The views of a scene show one set of named points, each view turned or mirrored, shifted and resized as a whole, with a little noise and some points left out.
In the rows, 128 means zero.

Scene 1
View 1
z_308: [154 135 148 114 135 114 147 123 123 126 140 125 109 126 124 131 122 129
 139 136 120 122 136 127 142 114 115 148 112 123 100  90 131 131 154 115
 112 115 114 125 103 145 137 103 135 139 133 127 122 125 136 124 114]
z_495: [154 117 159 113 116 114 160 115 117 119 148 143 125 129 125 124 136 137
 139 136 116 135 146 130 147 108 116 160 112 117  90 110 125 127 147 116
 126 129 119 121 115 136 161  98 141 134 132 130 121 124 139 124 137]
z_279: [171 132 133 108 144 127 145  94 137 113 140 128 114 127 126 130 116 102
 123 136 120 126 133 116 134 126 110 128 103 132 101 102 133 141 140 109
 122 123 103 152 114 155 121 116 132 119 134 129 136 123 143 118 110]
z_256: [152 139 140 108 137 123 136 119 143 119 140 126 113 127 117 134 116 111
 129 128 108 123 123 127 125 132 111 125 110 133 104 100 138 133 136 115
 120 126 113 148 107 151 127  98 127 124 134 129 125 129 138 103 117]
z_172: [136 136 129 111 133 120 135 124 133 113 146 127 131 125 107 132 112 115
 135 123 112 112 126 125 116 127 109 118 119 124 109 121 131 149 135 120
 128 137 123 133 114 158 136 116 127 117 142 131 124 127 134  98 115]
z_584: [165 133 111 113 150 129 143  80 130 105 142 120 126 120 124 127 103  95
 121 140 137 112 139 103 127 123 110 115 109 127 112 117 120 168 135 111
 129 124 104 140 123 169 120 149 137 106 141 128 148 116 143 125  99]
z_84: [162 105 155 110 107 118 170  91 111 104 155 152 138 127 132 119 140 137
 135 141 121 139 155 121 152 106 118 164 105 113  85 126 115 134 140 118
 140 139 116 125 127 138 169 112 146 123 133 126 128 118 145 134 143]
z_467: [177 124 153  93 136 138 136 100 173 110 140 140 107 137 124 132 124  93
 112 125  84 148 117 127 122 152 107 122  89 152  92  96 149 106 119 108
 125 134  92 195 113 143 118  63 121 115 122 129 123 136 149  88 134]
z_135: [122 131 181 114 108 100 150 174 114 137 146 137 112 129 112 132 146 164
 164 125  99 131 132 155 147 108 119 173 122 112  88  87 136 103 157 128
 111 125 142 102  95 118 172  63 131 159 133 131  95 133 125 108 144]
z_72: [138 148 129 115 146 116 135 128 128 125 138 114 112 124 112 133 109 117
 140 129 123 108 128 127 127 121 112 125 120 124 113  97 131 147 147 118
 112 118 122 123 101 157 126 118 130 129 143 131 124 126 131 110 101]
z_787: [151 111 146 105 113 123 154 101 129 101 154 151 144 128 119 125 132 121
 129 131 106 136 142 123 133 122 111 138 108 119  91 134 122 135 127 118
 141 146 118 146 129 145 160 104 132 112 132 130 125 125 142 108 141]
z_107: [114 131 140 122 111  98 150 148  98 119 150 131 140 119 106 126 128 152
 159 128 127 107 142 135 135  98 118 147 133  98 104 123 117 154 153 128
 128 132 147  80 111 145 170 126 137 136 148 131 113 121 124 117 124]
z_815: [141 134 139 118 130 113 148 127 115 121 143 126 122 122 115 128 121 131
 143 133 125 114 138 126 137 111 114 141 119 113 104 106 124 146 152 120
 119 123 126 110 109 149 145 121 137 132 139 128 125 122 135 121 115]
z_358: [154 125 123 111 133 120 149  93 121 104 150 131 137 123 120 126 115 113
 130 135 129 118 143 113 132 117 110 129 114 116 105 127 120 160 137 116
 134 134 116 130 123 160 141 139 137 112 140 128 137 119 139 122 113]
z_842: [138 146 140 111 142 118 134 140 135 128 138 118 107 125 111 134 113 119
 139 127 111 114 123 132 126 128 112 131 117 129 107  90 140 135 147 115
 108 119 122 131  98 151 126  99 127 135 138 130 118 132 132 103 109]
View 2
z_84: [170 117  73 109 156 122 115  83 161 175 160  74 120 152 159 141 130 123
 136  98 120 144  69  96 135 103 168 148 151 110 131 128 132 109 135 119
 119  70 152 148 116 126 174 114 142 148 136 112 148 150 143 144 142]
z_787: [161 127 103 108 154 132 112  91 158 165 151  67 137 143 139 127 110 153
 137 122 109 131  79  97 114  91 166 142 162  83 122 139 128 114 131 139
 135  87 157 147 116 127 156 125 136 141 146 129 155 139 154 161 123]
z_495: [149 133  88  99 148 125 124  93 169 168 149  82 125 154 160 136 116 135
 153 109 108 166  82 107 137 119 154 148 141 110 129 120 149 107 138 120
 103  77 151 143 113 123 153 113 135 157 143 132 144 145 141 133 139]
z_842: [ 98 162 113  84 122 149 134 127 176 153 128  90 146 158 148 122  93 172
 164 140 102 169 120 129 113 124 127 123 133  76 123 115 151 114 149 141
  99 111 141 122 112 128 117 119  99 157 162 162 136 113 118 139 122]
z_308: [119 148  85  90 136 141 132 118 175 162 134  93 132 162 163 135 105 144
 160 118 111 166 106 123 127 128 139 134 131  94 132 112 154 108 149 120
  99 102 137 129 111 126 137 108 108 160 151 147 140 124 115 130 140]
z_467: [149 159 141 102 175 169 130 130 158 136 120  68 158 138 169 136  46 155
 167 139  81 112  95 106  72  85 171 131 151  26 118 152 172 102 124 137
 158 137 149 182  95 128 110  82 101 146 132 186 166 111 139 155 140]
z_107: [117 136  84  87 102 108 114  84 176 175 153  85 121 160 118 119 149 168
 142 124 120 199 101 120 160 133 121 138 141 133 127 105 124 119 155 143
  71  56 154 103 133 123 151 154 139 153 175 115 126 147 145 141 107]
z_815: [116 137  76  93 120 127 126 106 176 173 150  91 131 163 144 127 132 156
 146 120 123 171 105 122 139 124 133 133 138 110 130 109 127 116 154 128
  94  87 140 110 123 127 149 131 118 154 163 123 135 128 119 143 127]
z_172: [112 146 114  93 124 143 118 116 171 160 142  75 144 153 128 114 107 178
 145 144 112 146 112 121 108 102 138 125 153  73 119 127 122 120 149 151
 118 107 151 120 121 131 133 135 111 144 166 138 139 119 131 165 110]
z_72: [ 95 150 101  91 115 145 128 126 177 161 135  87 145 161 138 117 110 175
 152 141 116 156 123 132 114 115 129 122 140  78 125 116 131 120 156 143
 108 113 140 107 118 131 129 129  97 152 168 143 134 112 114 154 116]
z_256: [116 153 118  95 138 158 130 130 169 151 128  81 151 151 150 126  82 169
 159 140 102 137 113 121  96 106 148 122 144  54 122 132 145 112 144 143
 131 125 143 134 106 130 124 111  97 150 153 162 143 107 121 152 127]
z_358: [125 125  72 106 132 140 118 117 170 175 156  81 135 164 140 120 127 155
 128 124 137 125 102 117 112  94 153 126 154  83 126 127 103 121 151 136
 136 104 139 111 120 131 163 129 110 139 154 110 144 118 116 164 125]
z_584: [108 128  64 109 131 156 123 143 170 176 149  86 146 169 150 117 120 158
 127 128 143 100 114 126  97  86 156 115 151  61 128 128  94 122 156 131
 156 133 124 100 116 135 161 121  85 132 155 115 144  99  92 172 131]
View 3
z_787: [123  76 139 103 138 123 129 154 123 115 116 134 119 117 135 116 135 156
 130 120 147 172 128 112  90 143 142 136 108  90 128 140 161 159 147 144
 111 142 125 124 148 123 132 136 133 128 141 124 161  98 120 103 115]
z_467: [101  64 118 135 137 117 132 178 100 123 134 128 106  94 100  73 110 172
 128 117 184 166 121 104  83 139 155 135 124 137 104 125 147 128 133 150
 149 105 118  91 188 154  85 124 158 144 156 105 171  96 135  76 128]
z_358: [143  84 155 118 108 137 129 142 107 127  97 125 117 115 133 131 135 141
 120 126 141 165 122 101  92 160 121 138 122  83 118 120 147 141 143 137
 112 137 135 123 134 120 160 124 118 132 147 131 126  98 112 109 120]
z_135: [165  76 101 113 194 107 142 157 148 147 176 125 105 164 130 150 123 105
 103 130 141 115 140 124 134 127 193 150  88 106 165 168 121 151 131 140
  94 144 119 135 129 140 145 141 154 129 127 118 188 122 152 122 158]
z_842: [147  76 132 144 138 128 128 155 109 163 138 111 113 135 114 131 125 127
 100 132 156 134 116 107 123 159 152 135 123 120 126 131 121 118 127 130
 120 119 122 127 140 148 160 119 143 137 151 122 135 111 139 106 137]
z_107: [165  87 143 110 151 126 129 134 138 145 129 120 123 158 148 169 143 112
 105 133 122 139 127 121 130 154 149 139 103  75 153 149 137 153 141 132
  83 158 125 153 109 120 190 133 124 119 129 137 142 112 126 132 130]
z_308: [162  81 126 124 135 128 142 150 107 139 133 118  98 130 118 133 119 117
 108 130 148 137 134 101 105 149 151 153 114 103 132 132 117 132 131 137
 117 124 131 117 137 135 148 124 135 141 142 121 146 113 126 110 153]
z_279: [140  79 139 131 109 136 136 151  94 132 111 120 105 111 110 113 120 140
 118 123 159 158 123  97  88 158 133 144 130 109 111 116 131 124 137 139
 131 114 130 107 152 139 136 119 129 143 153 121 132 101 118  98 133]
z_172: [131  79 147 134 129 129 116 151 116 150 117 116 128 128 128 129 135 145
 108 129 150 156 107 112 114 163 138 125 122 107 120 130 147 131 138 132
 114 131 119 134 141 138 164 123 136 129 149 129 131 101 131 104 112]
z_495: [155  81 127 102 145 120 141 149 122 119 133 131 101 126 132 134 126 124
 122 122 139 149 139 109  97 135 155 155 101  89 141 141 136 154 140 144
 107 141 131 120 138 126 137 134 129 133 134 121 165 110 121 115 143]
z_584: [142  86 162 132  88 147 127 141  88 132  86 118 114 106 120 123 132 144
 117 127 148 170 116  93  85 173 107 139 138  94 104 104 139 127 139 136
 125 122 138 118 140 127 161 114 114 141 153 133 105  96 107 104 119]
z_72: [154  82 141 144 121 133 128 148 103 158 123 109 113 134 118 137 128 124
  99 134 149 140 114 104 118 165 139 136 127 111 125 124 120 119 131 129
 117 123 123 130 132 141 170 117 134 138 150 125 121 111 130 109 134]
z_84: [152  82 132  87 139 124 145 145 124  98 116 141 102 117 140 130 131 133
 134 117 134 162 144 107  80 134 140 159 100  70 140 142 151 168 149 149
 106 148 137 118 139 113 132 137 120 131 130 123 168 104 109 114 136]
z_256: [132  71 137 142 128 127 127 161 103 149 128 114 115 119 112 111 122 144
 107 128 163 150 117 105 105 157 143 132 128 124 113 123 134 122 132 137
 130 116 120 117 157 147 139 120 143 139 156 119 140 103 135  94 125]
View 4
z_279: [166 108 109 139 153 135 126 118 164 132 119 108 115 136 158 124 113 101
 119 119 129 134 110 128 147 123 115 104 112 154 102 150 170  88  99 124
 111 139 130 136 150 123  93 138 148 117 107 136 100  98  83 100 110]
z_107: [132 117 139 105 120  88 138 114  84 140 144 147 157 172 119 123  89  90
 101 125 128 149 137  96 153 135 151  69  62 139 105 121 170 147 124 139
 123 120 127 156 125 155  78 130 107 116 139 148 133 181 145  96 154]
z_256: [159  85 102 135 153 128 136 112 160 133 123 105 124 139 140 109 106 107
 103 119 127 148  98 125 136 141 128 110 118 146 105 138 155 107 112 110
 100 140 142 124 151 107  95 129 156 105 114 127 106 117  72  95 101]
z_467: [183  78  89 170 171 131 142  95 195 139 109  82 122 121 140 101 106 137
 109 137 119 134  78 146 134 131 112 144 135 124 113 146 162  84 125  78
  84 141 158 119 161  60 109 120 154 103  85 122 117  95  48  98  99]
z_135: [149  73 143 130 145  59 146  78 119 158 112 166 167 146 108  90  66 133
  82 155 135 174 110 118 130 127 177 111  83  97 137 113 195 162 129 100
 102 139 129 122 107 136  81  85  82 100 118 130 143 200 117 110 162]
z_358: [155 129 118 128 135 130 124 127 132 131 137 109 131 154 151 137 113  86
 131 115 122 123 130 116 165 125 108  82  85 161  92 149 164  93 106 137
 119 122 131 158 150 129  90 154 140 124 120 146 112 113 112  98 126]
z_787: [167 125 115 151 139 114 141 108 133 139 133 101 149 146 136 127  99 120
 127 140 117 113 115 121 164 123 110 101  78 129 101 147 169  98 134 104
 102 114 149 159 154  89  95 139 117 120 103 143 139 130 112  96 137]
z_72: [142  87 113 112 144 120 131 121 136 130 129 128 119 153 138 117 108  86
 100 104 134 163 115 113 137 144 144  89 109 160 106 133 156 124  97 138
 114 140 126 128 135 147  88 134 154 108 133 133  95 132  92  94 110]
z_172: [146 100 108 122 137 122 138 120 124 132 139 110 137 155 130 121 110  95
 104 112 122 142 114 107 146 146 129  88  97 151  98 132 147 119 121 119
 106 128 143 144 149 110  92 139 154 112 128 137 113 132  94  87 110]
z_584: [155 125 106 124 141 153 120 135 146 122 136 100 109 148 164 140 126  75
 133 101 124 123 126 121 162 129 102  83 102 180  87 154 158  83  91 146
 121 132 123 151 158 136  94 163 163 125 121 145  89  89  95  94 105]
z_842: [148  77 112 120 151 113 135 113 143 134 123 129 127 148 133 105 101  99
  90 116 134 168 107 118 129 142 148 100 113 145 115 128 160 129 107 123
 107 144 132 119 134 135  89 121 148 104 126 127 103 138  83  93 111]
z_815: [149 106 128 120 138 109 130 117 125 137 127 135 135 154 138 121 100  95
 111 120 132 147 124 113 149 128 137  87  88 146 108 137 175 122 106 137
 119 133 123 141 132 148  85 131 126 113 124 141 109 144 114 100 135]
z_495: [163 115 135 145 145 100 134  98 138 147 118 133 147 145 139 118  87 119
 123 145 129 132 121 127 149 109 128 107  81 124 115 139 195 112 115 117
 113 129 127 145 131 131  90 120  98 117 104 143 132 148 119 110 156]
z_84: [171 142 136 154 138 105 129 102 135 146 121 122 151 146 148 131  88 120
 139 148 122 108 130 128 170 100 111 103  66 127 106 151 201  93 118 119
 116 116 129 163 142 122  87 133  89 126  97 151 139 138 133 111 163]
z_308: [157  94 127 130 153 107 128 107 147 141 112 138 129 141 145 112  96 107
 107 128 136 152 116 126 139 119 141 105 102 141 116 137 185 116 100 129
 115 142 120 127 128 148  86 121 125 111 114 132 106 134 100 107 131]
View 5
z_815: [149 121 133 142 154 136 144 114 109 135 113 143 129 132 112 140 120  99
 115 124 100 134 108  84 105 115 176  94 119 151 152 109 114 135 160 150
 167 129 144 163 113 135 130 130 107 135 142 113 137 128 151 144 138]
z_135: [174  92 157 149 167 152 172 119 160 163 111 162 141 100  86 130 162 109
 104 125 109 139 109  53 107  97 182  48 172 189 156  84 106 136 163 119
 223 117 155 197  47 157  71 125  98 156 144  84 140 147 191 173 158]
z_358: [148 126 118 146 140 116 130 107 103 117 124 153 131 157 122 140  96  95
 127 129  97 128 106 101 101 125 171  98  88 119 159 114 118 135 155 163
 142 136 120 147 138 117 126 134 111 105 143 131 134 112 128 121 122]
z_787: [168 107 124 159 124 106 141 107 138 116 132 185 156 154 104 130 113 101
 122 140  99 122 111  91 103 119 173  69 100 115 171 103 118 139 151 158
 162 126 102 161  96 121  71 132 110  91 150 126 140 120 147 118 119]
z_584: [143 144 109 140 133 109 130 103  86 119 127 142 129 164 130 145  84 104
 128 136  84 124 117 114  98 128 158 125  73 119 135 136 103 140 151 173
 128 138 123 137 160 105 148 137 118 110 131 133 125 103 108 119 110]
z_495: [165 102 151 142 157 125 140 110 136 130 126 157 153 146 110 123 126 104
 116 118 106 131 114  71 104 108 172  46 125 140 154 103 105 139 161 147
 191 130 127 170 100 124  87 127 105 111 146 106 135 130 150 145 144]
z_256: [165 128 113 152 119 117 165 104 132 149 126 173 146 138 101 147 114 127
 121 160  69 123 132 108 104 118 145 127 105 157 119 132  95 148 140 148
 160 123 131 164 105 121 105 135 122 135 123 117 126 108 133 138 108]
z_842: [155 132 119 145 139 135 168 110 122 160 117 155 131 121 104 149 127 121
 118 149  80 133 122  98 105 114 157 124 125 173 125 121 102 143 151 138
 168 123 148 172 100 137 123 130 114 155 125 107 130 118 147 152 122]
z_279: [158 129 119 146 131 112 144 103 119 134 130 158 146 155 113 141 102 119
 122 145  78 124 124 105 103 121 152 111  95 136 130 132  96 145 148 158
 154 129 124 152 126 113 117 134 116 119 130 119 127 110 123 133 115]
z_84: [165  95 151 144 155 109 121 108 135 112 134 160 160 167 115 117 112  92
 120 114 113 129 107  72 102 113 178  28 108 115 173 100 110 135 163 160
 183 131 112 160 111 112  79 125 103  84 154 114 137 130 142 133 144]
z_308: [161 116 143 135 157 128 150 108 126 147 123 141 144 138 106 137 124 117
 115 128  89 135 123  86 101 109 161  86 125 160 129 123  93 144 156 143
 184 125 146 169 112 124 116 129 111 138 128 101 127 126 139 154 137]
z_72: [148 138 118 141 143 138 156 110 106 149 113 143 122 123 113 152 119 114
 118 139  84 131 115 101 103 117 159 132 116 165 128 120 108 137 153 147
 155 129 151 163 119 135 143 135 112 152 131 115 130 117 143 146 124]
View 6
z_72: [126 134 137 152 124  96 135  81  98 125  98 131 112 110 170 168 154 145
 133 122 123 151 146 128 110 101  97  87 155 138  84 131 155 134 103  96
 146 120 140 138 116 126 107 184 139 128 112 101 120 139  72 118 111]
z_842: [118 136 133 154 124  88 140  97 109 120 104 139 115 112 172 171 148 130
 124 113 107 144 157 114 102 116 104  91 142 136  71 130 158 134 114  93
 155 121 145 147 124 129 111 190 133 132 121  99 125 142  72 116 111]
z_815: [112 134 122 138 133  98 126  93 110 135  96 138 119 109 156 153 149 135
 130 131 121 146 147 121 108 105  95  99 166 136  85 110 142 133  97 113
 131 131 139 112  98 128  97 166 141 126 118 127 112 149  88 119 125]
z_135: [ 73 165 102 131 134  49 115 128 165 126 103 177 125 107 128 159 145  73
 110 122  74 124 180  69  88 143 112 122 156 129  33  70 129 147 138 108
 174 167 144 132  77 136  70 198 134 140 149 135 136 161  98 118 175]
z_467: [ 95 114 132 133 141 105 199 154 134 132 129 133 130 112 207 148 128 122
  95  62  76 111 178 121  96 162 135 116  99 118  91 185 161 133 152 109
 130 104 170 146 182 131 162 174 115 131 127 111 128 152  88  90  40]
z_172: [110 135 137 163 146 110 142  92 117 144 102 141 116 101 173 144 142 151
 129 113 129 144 134 131 114 109  95  94 147 141  70 143 140 109 126 109
 119 119 141 123 132 114 120 167 135 132 115 113 124 142  74 128 100]
z_279: [121 106 129 127 130 118 166 110  98 135 113 120 123 113 186 150 141 146
 121 105 111 136 156 137 109 118 112 100 144 128 115 152 156 138  96 110
 118 103 152 119 140 130 131 159 129 124 111 119 106 150  88 102  68]
z_107: [ 97 155 119 152 151  88  99  78 132 147  85 156 121  98 130 141 149 133
 137 148 132 150 133 109 112  96  83 101 189 149  58  80 116 114 108 121
 132 151 129  93  68 115  72 167 148 133 122 139 118 155  84 142 167]
z_787: [ 84 125 117 131 167 117 157 128 149 164 105 146 135  98 166 115 129 133
 117 102 115 122 145 125 107 134 108 124 152 131  88 136 121 111 129 138
  95 130 152  83 126 118 124 142 130 131 120 150 118 162  98 117  91]
z_495: [ 86 130 105 115 143  92 142 129 138 144 106 145 133 109 148 136 139 114
 117 120  99 127 165 106 100 131 106 119 166 129  93 101 130 141 109 125
 124 140 149  93  94 136  96 156 135 124 125 149 114 166 107 109 119]
z_358: [116 114 128 133 146 128 143  93 104 153  96 125 121 105 170 135 143 159
 136 123 140 144 133 143 118  99  93 100 168 139 110 133 134 116  93 126
  97 113 141  87 114 120 120 142 138 123 106 136 107 153  89 120  90]
z_308: [112 125 115 124 122  91 138 110 111 125 107 132 124 116 161 163 147 122
 122 123 102 138 167 112 103 117 112 102 156 130  94 110 151 152  91 108
 145 128 147 125 103 139  98 173 133 124 119 125 112 150  93 108 110]
z_584: [136 105 137 135 135 139 154  83  76 147 102 105 119 109 186 143 145 178
 140 119 142 151 130 161 120  91  97  88 161 136 129 154 153 122  81 117
  99  94 146 102 132 126 132 144 134 118  93 119  98 144  83 113  60]
z_256: [114 124 138 151 133 103 161 108 111 131 110 133 119 111 185 157 142 137
 116  96 106 135 158 127 105 125 112  98 130 134  84 156 156 130 124 104
 137 109 151 142 148 127 132 177 126 131 118 105 121 141  76 109  77]

In a view up to two points have been moved. Name them for each view, in the order of its rows, or write -.
view 1 -> z_256
view 2 -> z_815, z_72
view 3 -> z_467
view 4 -> -
view 5 -> z_279
view 6 -> -
